Points on a hilly landscape, in no order, each with its height.
A climber steps from a point to the highest of its 2 nearest points, and stops where none of them is higher. Distance is the straight distance between rows; heights are no part of it.
(256) h=626: [-1.43  0.11  0.55  0.03  0.16 -0.88 -0.46 -3.51  1.99  0.56  0.24 -1.71
  1.53  1.15 -1.01  3.62 -1.36  0.14 -2.26  0.83  2.81 -0.87]
(117) h=425: [ 0.01  0.67 -2.98 -1.25  2.46 -0.97 -0.01  1.93 -0.97  1.16 -0.94 -0.92
 -2.20  0.49  1.64 -1.73 -1.82 -0.95  1.79 -1.56 -2.76  0.80]
(1043) h=370: [-1.29  1.86  2.15  0.04 -0.91  1.32 -0.65 -1.66 -0.83  1.45 -1.08 -1.05
 -2.23  3.94 -0.25  0.30 -1.36 -2.20 -3.47  0.86  2.52  0.08]
(762) h=391: [ 0.43 -2.21 -0.63  0.49  1.22 -2.11  0.39  2.60 -4.02 -0.06  1.63  1.31
  0.52  0.83 -2.17  1.22  0.79  0.85  2.43  0.45 -2.31  0.49]
(526) h=527: [ 2.60 -0.35 -2.35  0.14  0.99  0.54  0.49  1.27 -2.99 -1.64  0.94  0.29
 -1.26  0.61  2.52 -3.91  0.96  2.94  1.96 -1.81 -4.25 -0.89]
(1127) h=168: [-2.39  2.08 -0.20 -0.64 -2.38 -0.80 -0.96  0.37  1.19  0.34  0.43 -1.99
 -2.46 -1.52  1.39 -1.32  0.11 -1.45  1.56  2.51  4.34  1.42]
(162) h=504: [-0.55 -0.72  2.20 -0.28  1.18  2.67 -2.60  0.95 -0.75  0.21 -0.86 -2.01
  1.18  2.16  1.26 -1.18  0.27 -2.01  1.49 -0.82 -0.71 -1.48]
(1119) h=449: [ 1.04  0.14 -2.58  0.75  2.31 -2.02  0.44  2.31 -2.26 -2.19 -2.14  3.95
 -1.09 -2.09 -0.08 -2.04  3.05  2.69 -2.96  0.80  1.53  1.65]
(1236) h=540: [-2.06 -2.30  1.41  3.16 -1.44  1.01 -0.19  0.30  1.24 -1.24  1.72 -1.35
  1.79 -0.59  1.68  0.73  1.74 -2.28  1.08 -2.01 -0.22 -2.61]
(886) h=216: [-1.04 -1.75  1.43  1.15  1.80  0.56 -2.23  0.99  1.03 -0.12 -1.82  0.67
 -1.59  1.93  1.11  0.51 -0.93 -2.18 -4.03 -2.17  0.87 -1.22]
(981) h=433: [ 0.00  2.35 -0.40 -3.73 -2.15 -0.69  1.38 -0.54 -0.76  0.28 -2.08 -0.07
 -1.09  0.42 -1.17 -0.20  0.03  1.60 -0.72  3.86  2.93  2.13]
(378) h=622: [-0.70 -1.19 -0.09  1.33 -2.33  0.77  1.38  0.60 -1.82 -0.53  1.06 -0.26
 -0.43  0.84  2.11 -1.75  0.85  0.94  5.58 -0.42 -1.99 -1.03]
(251) h=564: [-0.62 -2.02  0.10  4.29  2.03 -3.32 -0.59 -0.76  1.28  1.23  1.37  1.03
  1.66 -1.34 -0.83  3.33 -0.39  2.32 -1.93 -1.65  0.97  0.45]
(983) h=572: [ 2.35 -1.04 -2.31 -0.29  0.49  0.64  1.36  2.10 -1.79 -0.17 -0.04  0.63
  0.50  1.00  0.97 -2.24  0.43  1.03  5.37 -1.47 -3.87  0.08]
(99) h=502: [-0.40  1.35  1.07  2.64 -1.17 -0.16 -0.24  0.02  2.65  0.99  1.39 -1.98
 -0.76 -0.50 -0.63 -0.31  1.45 -1.51 -3.26 -1.21  4.06  0.92]
(1250) h=415: [ 1.37 -0.87 -0.70  0.03  1.76 -2.07  0.06  2.23 -0.75  1.01  2.18 -0.88
  1.04 -0.46 -1.32  1.20 -0.23  0.89  1.02 -1.58 -2.81  0.47]
(352) h=510: [ 0.39 -1.42 -0.20 -2.99 -3.82  0.65  2.62  0.38 -0.82 -1.77 -0.16 -0.55
  0.78 -0.57 -1.44 -0.51  2.77  1.17  2.81  0.55  0.52 -0.58]
(681) h=102: [ 0.02 -1.33  2.81  1.98 -0.87  1.95  1.31 -2.68 -0.13  1.13  2.03  1.16
  2.09  1.54 -1.69  1.64 -1.86 -1.39  2.26  0.56 -0.66 -1.19]
(887) h=497: [ 0.28  1.07  0.58  0.10 -0.84  1.29  1.25 -1.17  0.43 -0.19 -0.28 -1.41
 -1.23 -0.32 -0.71  0.41 -0.02  0.77 -1.77 -1.17 -0.15 -1.27]
(805) h=458: [-1.25 -0.05  0.93  5.06 -2.16 -0.48  0.35  0.02  1.44  0.75  1.59  1.01
 -1.23 -0.68  0.90  0.21  0.90 -1.71 -2.01 -1.46  1.65 -0.80]
(72) h=378: [ 3.67  2.73  1.93 -0.25 -0.52  2.55  0.30 -0.69  1.48  0.74  0.51  1.65
  0.67 -1.49 -0.61 -3.84 -1.38  0.82  1.76  0.41 -2.33  1.53]
(61) h=547: [-0.93 -0.47 -0.36 -1.41 -0.38  2.18 -0.48 -0.89  2.68 -1.62  0.46 -4.19
  1.09  0.02  1.07  0.70  0.90 -2.90 -0.51 -1.60  0.63 -2.25]
(610) h=364: [ 0.93 -1.59 -0.01  2.37 -1.93  0.10  2.38  0.98  0.10  0.65  2.07  0.04
  0.28 -0.45 -2.91  2.84  1.03 -0.73 -0.09 -2.26 -0.38  0.57]
(1234) h=436: [ 1.33  0.23  1.22  2.91 -3.90  0.86  2.22  0.36 -1.59  0.14  2.65 -0.22
 -1.86  1.53  0.32 -1.71  1.87  0.53  0.58 -1.56 -1.69  0.74]
(1162) h=372: [-2.25 -0.85 -0.72 -0.68  3.21 -1.07 -0.73 -1.54 -1.55 -1.67 -1.25 -0.37
 -1.17  0.50  1.12  1.55 -1.19  2.76 -1.27  0.25  1.42 -2.98]
(960) h=303: [ 1.56 -1.80 -0.15  0.53 -1.42 -0.82  1.90  2.17  1.01 -1.48  1.06  2.83
  1.49 -4.77 -1.96 -0.11  2.92  1.23 -0.01 -1.29 -1.23  0.37]
(204) h=614: [ 1.89  1.42  1.76 -3.58  1.15  2.84 -1.79  0.85 -1.04 -1.69 -1.81 -0.20
  3.80 -0.26  0.25 -1.87  1.01 -0.54  1.39  2.99 -2.49  0.59]
(347) h=523: [-0.95  2.96 -1.61 -3.65  0.17  0.55 -1.55 -0.43  2.04 -0.67 -1.94 -0.08
  1.05 -2.87  1.13  0.15 -0.77 -1.22  0.18  3.83  2.03  2.06]
(324) h=590: [-1.84 -0.95  0.13  0.80 -0.29  0.03  0.33 -3.26  2.10  1.12 -0.15 -0.84
  0.78  1.94 -0.40  3.01 -1.52 -3.14 -0.99 -0.27  1.42 -1.34]
(592) h=532: [ 1.57 -1.39  3.00  2.21 -0.91 -0.36 -0.91 -1.13  0.46  1.69  1.19  0.02
  0.44  4.94 -0.92  0.30 -0.01 -1.59 -3.67 -2.24 -2.15 -0.87]
(927) h=134: [-0.82 -0.12  0.93  0.91 -0.35 -0.27  0.73 -0.99  0.90  1.10  0.24  3.60
  0.25 -3.18 -2.16  1.53 -1.84  0.85  0.59  2.77  2.96  1.97]
(1113) h=356: [-0.75 -1.56 -1.76  2.17  2.19 -1.16  0.39 -0.55 -0.68 -1.58  1.03  2.50
 -1.44 -2.32  1.06  0.25 -1.09  2.50  0.13 -1.63 -2.90 -1.97]
(573) h=317: [-1.18  1.39 -0.07 -2.23  1.29 -0.25 -0.53  0.48 -1.76  1.22 -0.99 -0.19
 -0.55  1.24 -0.46  0.14 -1.41  0.20  1.99  2.29 -0.03  1.11]
(1209) h=573: [ 0.21 -0.41  0.12 -0.50  3.42 -1.22 -1.35 -0.98 -1.50  0.46 -0.97  1.05
  1.98 -0.35 -3.01  2.52 -0.57  2.85 -2.67  2.21  1.40  0.59]
(1012) h=587: [-0.49 -0.51  0.93  1.99 -2.28 -1.92  0.64 -2.41  2.29  0.55  1.94 -1.71
  2.06 -0.14 -1.53  3.14  0.70  0.65 -0.75  0.17  3.11  0.03]
(393) h=537: [-1.26  0.69  3.55 -0.02  1.75  2.86 -3.76  2.11 -1.19 -0.57 -0.10 -0.71
  1.25 -0.04  1.02 -1.51  0.75 -2.20  0.48  1.30 -0.02 -0.95]
(1132) h=267: [-1.45 -1.15 -1.28  2.04  0.99 -4.33 -0.61  0.62 -0.74  2.91  1.41 -1.05
 -0.43  3.20  0.47  3.21 -1.05 -0.79 -0.09 -1.28  0.24  0.64]
(390) h=91: [ 0.42 -0.77  2.81  1.01 -0.89  1.12  0.45 -1.92 -3.09  0.42  1.38 -0.48
  2.13  3.72 -1.91  1.25 -0.65  0.60  1.12  0.27 -1.02 -1.38]
(414) h=583: [ 0.17  0.85  0.52 -0.79 -0.16  1.15 -2.12 -0.58  2.94  0.58  0.42 -3.76
  0.10  1.41  1.12 -0.03 -0.41 -2.81 -1.93 -2.40  1.17 -0.41]
(159) h=455: [-0.99  0.48 -3.54 -1.44  2.75 -2.21 -0.33  2.47 -2.37 -1.00 -1.13 -0.02
 -2.84  0.21  2.67 -2.34  0.14  0.82  0.70 -0.38 -1.65 -0.45]
(824) h=473: [ 0.90 -1.26  1.53 -0.07  2.02  2.14 -2.79 -0.24  1.73  1.06 -0.06 -1.20
  2.32  0.99  1.34 -1.08 -1.87 -2.26  3.06 -2.46 -1.68 -1.50]
(996) h=21: [-2.59 -1.86 -1.78  2.14 -3.08  0.66  2.69 -0.57  0.17 -0.95 -1.11 -0.80
 -0.74 -0.32 -0.08  2.19  1.00 -0.67 -0.14 -1.36  3.31 -1.35]
(676) h=314: [ 1.74  1.56 -2.19 -2.13 -0.48 -1.70  2.07  1.73 -0.45  0.49 -1.13 -1.90
 -1.03 -0.97 -1.80 -0.56  1.37  0.56 -1.93 -0.69 -0.06  2.06]
(363) h=262: [ 0.63 -0.36  0.08 -1.53 -1.33 -1.01  1.82 -0.39  0.86 -2.77  0.45  4.75
  0.07 -4.71  0.44 -2.16  0.54  2.41  2.05  1.29 -2.42 -0.72]
(1207) h=330: [ 2.11 -1.97 -0.48  1.50 -2.37  0.72  2.67  1.70 -1.08 -1.11  1.77  2.44
 -0.09 -2.17 -2.55  0.02  2.54  1.63  0.45 -1.56 -1.89  0.55]
(729) h=182: [-1.43  1.83  0.38 -0.63  0.02 -1.16 -1.93  1.42  2.06  0.92  1.37 -1.70
 -0.83 -1.93  1.16 -1.37 -0.69 -1.43  1.90  1.48  2.23  1.08]
(1029) h=489: [ 0.09  0.72 -2.06 -0.61  0.30 -2.26  0.77  2.81 -3.17 -1.83  0.21 -0.07
 -2.25  0.24  2.53 -3.93  1.58  2.35  1.64 -0.60 -3.09  0.03]
(907) h=393: [ 0.08 -0.77 -1.22  2.16  0.88  1.09  2.01 -1.79  0.16 -0.95  0.81  3.09
 -1.98 -1.54  0.18 -0.06 -2.03  1.55 -1.26 -2.90 -3.07 -1.82]
(518) h=300: [-2.29  0.71 -0.12 -1.30  0.47 -0.67 -0.84  0.81 -1.78  1.15 -1.13 -2.53
 -0.31  1.86 -0.33  1.53 -0.48 -1.66  1.04  1.45  2.29  0.37]
(343) h=392: [ 1.28  1.93 -1.28 -1.46  0.71  1.52 -0.65  2.05  1.00  2.01 -0.61 -2.03
 -0.80  0.14  2.30 -3.81 -1.69 -2.84  3.08 -1.49 -1.49  2.13]
(515) h=348: [-1.74 -1.85 -1.41 -0.43  3.69 -1.35 -0.35 -1.47 -1.60 -2.10  0.16  1.62
  0.07 -0.83  0.33  2.04 -1.43  2.69  0.07 -0.07 -1.07 -3.06]
(314) h=331: [ 1.47  0.43 -3.88 -4.50  0.41 -3.56  1.60  2.25 -0.63 -0.29 -1.55 -1.18
  0.11 -0.50 -1.34  0.47  1.52  0.65  0.40  0.65  0.08  2.18]
(726) h=368: [ 1.55  1.99  0.46  0.47  0.32  0.80 -1.31 -0.13  2.22  2.13  1.70 -2.63
 -0.32  0.85  2.43 -3.34 -2.38 -1.65  3.95 -1.11 -1.03  1.64]
(513) h=282: [-0.80 -0.23 -0.18  1.25 -0.58 -1.41  0.00  1.28 -2.00  2.30  1.05 -1.80
 -1.04  3.46 -1.86  1.99 -0.43 -1.48  0.65 -0.14  0.71  1.81]
(382) h=508: [-0.26 -1.27 -1.86 -2.33  1.23  2.98  0.23 -0.05  1.59 -1.58 -1.95 -2.15
  1.46 -2.08  0.06  0.74  0.26 -2.49  0.49 -2.05 -0.77 -1.80]
(932) h=486: [-0.99 -3.45  0.25  3.41 -1.08 -1.73 -1.12 -0.15  0.96  1.37  1.16  0.48
 -0.57  3.90  2.93  0.61 -0.22 -2.82 -0.47 -2.02 -2.54 -1.29]
(20) h=115: [-0.83 -0.33  1.84  2.39 -1.97  0.10  1.16 -1.56  0.81  1.00  2.51  2.53
  0.21 -0.99 -2.04  2.00 -2.20 -0.67  2.52  1.93  0.57  0.67]
(384) h=517: [-0.25 -3.84 -0.14  1.34  0.82 -0.54 -0.34 -0.59  1.53  0.02  0.03 -0.15
  0.60  2.13  0.71  2.44 -0.11 -2.95 -1.31 -3.92 -2.20 -2.00]
(771) h=578: [-1.20 -1.29  1.95  2.82 -1.63  0.95  0.03  0.98 -0.46 -1.20  2.01 -0.86
  0.95 -0.44  1.89 -1.36  1.06 -0.87  3.60 -1.32 -1.53 -1.99]
(151) h=245: [ 2.32  2.41 -0.64 -4.38 -0.44 -2.66  0.51  0.65 -1.76 -1.60 -2.45  5.52
  0.15  0.23  0.57 -0.75  1.37 -0.26  0.22  3.82  0.66  4.39]
(552) h=167: [-2.63  0.17  0.18  0.29 -0.31 -1.78 -0.07  0.30  2.26 -0.17  1.63  0.13
 -0.16 -2.88  1.17  0.21 -0.75  0.68  2.99  0.65  0.89 -0.29]
(989) h=276: [ 1.93 -0.11  0.43 -2.01 -0.29 -1.48  0.98  1.98  0.37 -2.02 -1.12  4.61
  2.60 -3.51 -1.29 -0.79  3.73  1.21 -0.33  1.74  0.59  0.96]
(628) h=460: [-0.99  1.09  0.90 -3.84 -2.48 -1.30  0.30 -1.79  0.48 -0.15 -0.16 -1.78
  0.55 -0.35 -1.00  0.37  1.24  2.01  0.80  2.92  3.04 -0.09]
(1088) h=409: [ 2.07  1.55  2.10  0.97  1.50  2.24 -0.82  0.18 -0.58  0.64  0.53  1.43
  0.84  0.33  0.36 -3.04 -1.60  1.04  2.18  0.05 -2.96  0.19]
(627) h=468: [ 1.28 -0.86  1.01  3.11 -1.83  1.12  0.49  0.03 -1.79  1.05  1.40 -1.17
 -1.25  3.92  1.57 -1.15  1.10  0.11  0.53 -2.54 -2.41 -0.33]
(1196) h=78: [-0.94  0.25  2.87 -0.07  0.67  1.12 -0.30 -2.33 -2.38 -0.94  0.53 -0.01
 -0.57  3.12  0.05  0.01 -1.15  1.45 -0.25  2.07 -0.25 -2.02]
(1039) h=485: [ 0.69 -0.09  0.69 -3.72 -3.65 -0.40  1.07 -1.13  1.93 -0.70  1.32 -1.41
  1.71 -2.32 -0.82 -0.31  1.23  1.15  2.57  0.60  1.04 -0.49]
(569) h=445: [ 2.16 -0.26  1.04 -0.38  1.73  0.99 -1.04  0.21  1.11  0.41  1.00 -1.29
  1.91 -0.45  0.69 -0.62 -1.09  0.41  1.91 -2.68 -3.25 -0.61]
(172) h=49: [-1.60  0.98  2.56 -0.35 -2.79  3.14  0.20  0.00 -0.22 -1.37 -0.03 -2.07
  0.14 -0.03  0.10 -0.51  1.74 -1.11  0.56  1.73  2.31 -1.37]
(872) h=211: [-0.52  1.41  1.76  1.27  1.14 -0.90 -1.93 -0.72  2.23  2.39  0.79  0.45
 -1.94  0.84  0.41 -0.47 -3.64 -2.17 -2.15  0.02  0.90  0.89]
(307) h=253: [-1.05 -0.83 -0.87  3.26  1.09 -4.89 -1.38  0.06  0.03  1.94  0.92 -1.31
 -1.00  3.00  1.80  2.66 -0.17  0.37 -3.53 -2.14  0.38 -0.09]
(131) h=365: [ 1.16  2.67 -2.40 -3.99  0.26 -0.78  0.55  2.17  1.18  0.25 -1.50 -1.32
 -0.34 -0.97  1.51 -3.12 -0.41 -2.26  2.01  1.45 -1.09  2.97]
(474) h=193: [-1.50 -0.41  1.02  0.14  2.21  2.88 -1.57 -0.24 -0.83 -0.35 -3.06  1.98
 -2.22  0.42  0.04  0.81 -0.58 -0.73 -4.41 -0.06  1.88 -0.96]
(854) h=492: [ 1.60 -1.37 -1.40  0.50  2.64 -2.22 -0.26  2.32 -3.09 -1.48 -0.35  2.49
  0.88 -1.62 -2.09  0.13  2.73  3.46 -1.91  0.23  0.89  0.48]
(929) h=548: [ 0.06 -3.10  1.21  0.56  0.40  1.70 -0.44 -2.65  1.66  0.08 -0.63  1.23
  1.07  1.96 -0.70  2.40 -2.01 -2.70 -1.10 -2.65 -1.34 -2.05]
(447) h=261: [ 2.31  0.61  0.72 -3.18 -0.25 -1.98 -0.54  1.36 -0.93 -1.11 -1.70  4.38
  2.61 -1.95 -1.40  0.26  2.08  0.68 -0.34  3.56  1.01  2.73]
(137) h=345: [ 2.29  2.39  1.14 -0.91  0.14  1.19  0.38 -1.23  3.90  0.57  0.69  1.54
  0.01 -3.56 -1.08 -1.63 -1.89 -0.04 -0.76  0.59 -1.34  1.11]
(1158) h=403: [-0.79  3.12  0.66 -0.70 -2.21  0.67  1.17 -1.01 -0.59  1.82 -0.80 -1.02
 -2.42  1.33 -1.84 -0.07 -1.38  0.10 -1.44  3.07  2.69  1.95]
(601) h=544: [ 1.62 -0.57 -0.16 -1.51 -1.06  2.18  1.29  0.91 -2.22 -2.11 -0.66 -1.52
  1.43  1.01 -0.68 -1.54  2.49  1.88  2.11 -0.48 -2.07 -1.66]
(819) h=464: [-0.90 -0.17  0.13  1.64  2.73  0.82 -1.03 -0.27  1.99 -0.39 -2.30  2.12
  0.84 -3.70 -0.27  0.14 -0.01  1.10 -2.98  0.59  2.92  0.67]
(29) h=154: [-1.51 -0.42  1.35 -0.74 -0.84 -1.57 -0.52 -0.37  1.66 -0.70  1.20  1.87
  1.41 -3.78  0.11  0.67  0.13  1.91  2.51  2.91  2.10 -0.14]
(862) h=402: [ 0.32  0.75 -1.31 -0.08  3.28  0.39  0.42  2.17 -1.52 -1.99 -2.58  1.70
 -1.93 -1.26  0.70 -1.94  2.07  1.52 -3.56  0.12 -0.24 -1.06]
(806) h=441: [ 1.67 -0.45 -1.27  0.29  0.79  0.71  0.66 -2.82  0.12 -0.06  0.67  0.08
 -1.46  2.15  1.41 -0.48 -2.30  1.26 -0.22 -3.03 -3.28 -1.80]
(904) h=617: [ 0.32  2.56 -0.27 -2.91 -1.79  5.68 -1.07 -1.10  0.40  0.04 -2.29 -1.25
  0.58  0.38  0.33 -1.63 -0.93 -1.98 -0.16  2.54  0.88  1.05]
(1076) h=624: [-0.84  0.30 -0.50 -1.71  1.68 -0.90 -1.14 -2.04  1.00  0.39 -1.82 -2.47
  1.78 -0.81 -1.59  2.49 -1.09  2.36 -2.85  0.99  3.12  0.44]
(941) h=543: [ 0.81  1.73  0.67  0.50 -2.61 -0.02  0.32 -1.57  2.66  0.12  1.04 -3.87
 -0.38  1.19 -0.54  0.40  0.69 -0.74 -3.71 -1.77  1.16 -0.36]
(290) h=347: [-0.16 -0.99 -4.32 -2.06 -0.26 -1.63  2.34  3.10 -3.32 -0.81 -1.71 -0.21
 -0.63  0.33 -0.31  0.44  2.79  0.31  1.87  0.51 -0.12  1.02]
(697) h=400: [ 0.99  1.69  1.62  0.51 -3.64 -0.54  1.54  0.37 -1.70 -0.38  2.24  0.68
 -3.15  0.02  0.55 -3.44  1.40  2.92  0.38  0.52 -0.74  0.70]
(988) h=386: [ 0.00 -1.99 -0.40  3.12 -1.86 -1.74  0.64  1.33  1.37  1.81  2.63 -1.18
  0.80 -0.12 -0.73  3.03  0.32 -2.49  1.56 -1.74 -1.02  1.09]
(708) h=170: [-1.85  0.05  2.18  0.37  1.72  3.60 -2.94  0.13 -1.62  0.74 -2.13  2.51
 -0.67  0.73 -0.56  0.87 -1.70 -1.65 -2.29  2.32  0.65 -0.56]
(922) h=198: [-1.46  2.64  1.24 -0.25  1.45  0.23 -2.80  0.09  2.27  2.55  0.93 -0.44
 -1.31 -0.26  0.69 -0.16 -3.58 -3.45 -0.02  1.86  1.50  1.73]
(424) h=418: [-0.94 -1.70 -1.49  4.96 -1.56 -1.61 -0.07  0.01  3.00  1.03  2.00 -1.14
  0.97 -1.28  1.39  2.67  1.32 -2.10 -1.35 -3.14  1.59 -0.33]
(361) h=481: [ 2.47 -0.73 -2.10 -0.21  0.61 -0.06  0.95 -1.47 -2.60 -1.38  0.95 -0.56
 -1.70  1.18 -0.06 -0.87 -0.02  3.26  0.13 -1.80 -3.58 -0.91]
(969) h=453: [ 1.52  0.56 -1.25 -0.02  0.97 -0.41  1.28 -1.54 -0.93  0.62  0.24 -0.01
 -2.14  0.55 -2.58  1.57 -0.98  1.84 -3.59 -1.10 -0.44 -0.11]
(69) h=501: [ 3.08 -1.22  1.01  3.37 -1.46  0.00 -0.34 -1.73 -0.69  0.98  2.00 -0.50
 -0.54  5.45  1.56 -0.72  0.81  0.45 -2.22 -3.39 -3.95 -0.93]
(497) h=570: [-1.04  2.37 -0.64 -2.43  1.31  1.64 -2.84 -0.68  1.15  0.25 -2.56 -2.19
  0.65 -1.48  0.01  1.15 -0.93 -0.06 -3.28  2.31  2.76  1.11]
(944) h=603: [ 0.40 -1.14  0.82  2.25 -0.20 -3.44 -0.02 -0.59  1.41  0.68  2.33 -1.34
  2.81 -0.84 -1.81  3.14  1.19  2.71 -1.35 -1.02  1.69  0.72]
(492) h=340: [-0.50  0.24  2.32  0.63 -1.47  3.35 -0.83 -1.64 -1.51  1.16 -1.84 -0.39
 -2.20  5.49  1.65 -1.59 -1.58 -1.73 -0.33  0.07  0.44 -0.31]
(735) h=339: [-0.27  1.21 -0.81 -1.30  0.95 -0.40  0.55  0.59 -1.56 -0.15 -1.24  2.57
 -0.93 -1.22 -0.48 -0.89 -0.53  0.35  0.77  2.02 -0.47  0.90]
(885) h=366: [ 0.78  1.41  0.70 -1.22 -0.94 -2.12  1.03  1.15 -0.60 -0.05  1.07  2.13
 -1.50 -1.78 -0.24 -1.68  0.72  2.30 -0.07  1.51 -0.10  1.47]
(986) h=367: [-0.84 -1.10 -1.06 -0.69 -0.09 -1.61  0.93  3.29 -2.60  0.35 -0.28  0.42
  1.40 -0.53 -1.72  1.57  2.40 -1.15  3.63  1.28  0.88  1.15]
(721) h=580: [ 0.12  2.09  1.34 -2.53  0.83  2.34 -2.69  1.18  0.32 -0.94 -0.53 -1.09
  2.18 -1.36  1.53 -2.65 -0.07 -1.45  1.98  3.31 -1.03  0.59]
(1214) h=62: [-1.65  1.77  2.69 -1.00 -1.47  3.24 -0.98 -1.21 -2.42 -1.78 -0.67 -0.34
 -0.15  0.99  0.96 -1.63  0.24  0.47  0.92  4.39  1.11 -0.95]
(650) h=284: [ 0.72 -0.29  0.22 -1.33  0.38 -0.11  0.67  1.16  1.24 -1.44  0.78  2.22
  1.05 -3.33  1.23 -1.88  0.17  0.87  4.15  0.41 -3.38 -0.38]
(196) h=563: [ 0.75  2.61 -0.52 -3.49 -1.78  3.57 -1.18 -0.66  2.15 -0.31 -2.08  0.92
  0.97 -2.42 -0.11 -0.53 -0.63 -2.21 -0.24  4.23  0.69  2.41]
(25) h=312: [ 1.40  1.26 -0.87 -1.36  0.91  2.36  0.33 -0.14  3.16 -1.02 -1.02  2.07
  0.90 -4.32  0.36 -1.66 -1.20 -1.70  2.21  0.07 -2.07  0.13]
(146) h=404: [-0.56 -1.85 -2.37  0.18 -0.60  0.71  0.66 -2.26  1.55 -0.27  0.01 -1.91
 -0.32  2.98  3.40  0.06 -1.60 -0.48  1.70 -3.59 -2.76 -2.56]
(1136) h=294: [ 1.53  2.08 -3.81 -1.33  0.55 -1.83  1.94  1.30  0.21  1.26 -2.41 -0.34
 -2.29 -0.96 -2.16 -0.23  0.57  1.31 -4.16 -0.30  1.53  2.52]
(964) h=555: [ 0.72 -1.04  1.28  1.64 -1.73 -0.62 -0.21 -2.33  2.23  2.22  1.37 -1.88
  1.37  4.52 -0.69  2.01 -0.18 -3.33 -3.06 -1.30 -0.67 -1.29]
(870) h=533: [ 0.59 -1.22  0.34 -0.14  3.39 -0.90 -0.96  0.74 -1.63 -1.22 -1.54  2.89
  2.53 -2.28 -3.11  1.00  1.41  2.93 -1.81  2.28  1.68  0.33]
(825) h=37: [-2.63 -0.53  0.76  0.66 -3.04  2.52  1.00  0.40  0.21 -1.21 -0.80 -0.93
 -0.65 -1.07  0.52 -0.29  2.76 -0.99  0.37  1.01  4.80 -0.91]
(452) h=576: [ 3.00  0.47  0.44 -2.28  0.48  1.67  0.88  0.83 -2.14 -0.60 -0.89 -0.41
  2.90  1.43 -1.62 -1.54  1.27  1.21  1.79  1.30 -2.51  0.34]
(1054) h=516: [-1.43 -1.04  1.36  3.22  1.99 -1.27 -1.39 -1.12  1.47  0.61 -0.51  0.88
  0.63 -1.28 -0.04  1.04 -0.70  1.10 -3.01 -0.91  3.22 -0.19]
(584) h=411: [-0.57  0.00 -2.54  0.70  2.05 -1.95  1.24 -2.60 -0.92 -0.62 -0.72  0.05
 -1.69 -0.29 -0.88  0.93 -1.24  4.49 -3.08 -0.37  1.62 -0.86]
(1222) h=279: [-3.48 -0.04 -2.64 -0.63  1.49 -2.17  0.37  0.86  0.21  1.12 -1.35 -1.75
 -1.28 -0.64  1.66  1.40 -1.13 -0.86  1.39 -0.06  2.88  0.53]
(984) h=8: [-1.94 -2.44 -2.55  0.99  0.14  0.87  2.23 -0.84 -0.84 -0.83 -0.99  0.76
 -0.88  0.02 -0.35  2.52 -0.37 -0.41  0.61 -1.62  0.38 -1.92]
(398) h=233: [-1.17 -0.71 -0.62  0.72  2.59 -1.76 -1.61  0.71  0.32  0.88 -0.46 -0.20
 -2.39  2.31  1.47  0.36 -1.63 -0.73 -3.94 -3.14 -0.15 -0.17]

Where does a climber stop that starts at each point below?
(290) => (204)
(172) => (729)
(492) => (204)
(513) => (256)
(72) => (204)
(20) => (729)
(474) => (256)
(69) => (256)
(151) => (256)
(1039) => (204)

Call two points neighbours if one is among the 2 nearest of the other. Go from one point of each pair to the other, from neighbour to neighbour, staying as high as possible. Name the lowest point that can't be avoided.
(904), (526) => (146)
(204), (256) => (347)
(204), (904) => (721)
(256), (944) => (1012)

Write out the way that a climber takes from each point below.
(25) => (137) (72) (1088) (569) (824) (162) (393) (721) (204)
(627) => (69) (592) (964) (324) (256)
(989) => (960) (1207) (610) (988) (424) (805) (99) (941) (414)
(676) => (314) (290) (986) (762) (1250) (569) (824) (162) (393) (721) (204)
(825) => (172) (1214) (1196) (390) (681) (20) (927) (29) (552) (729)
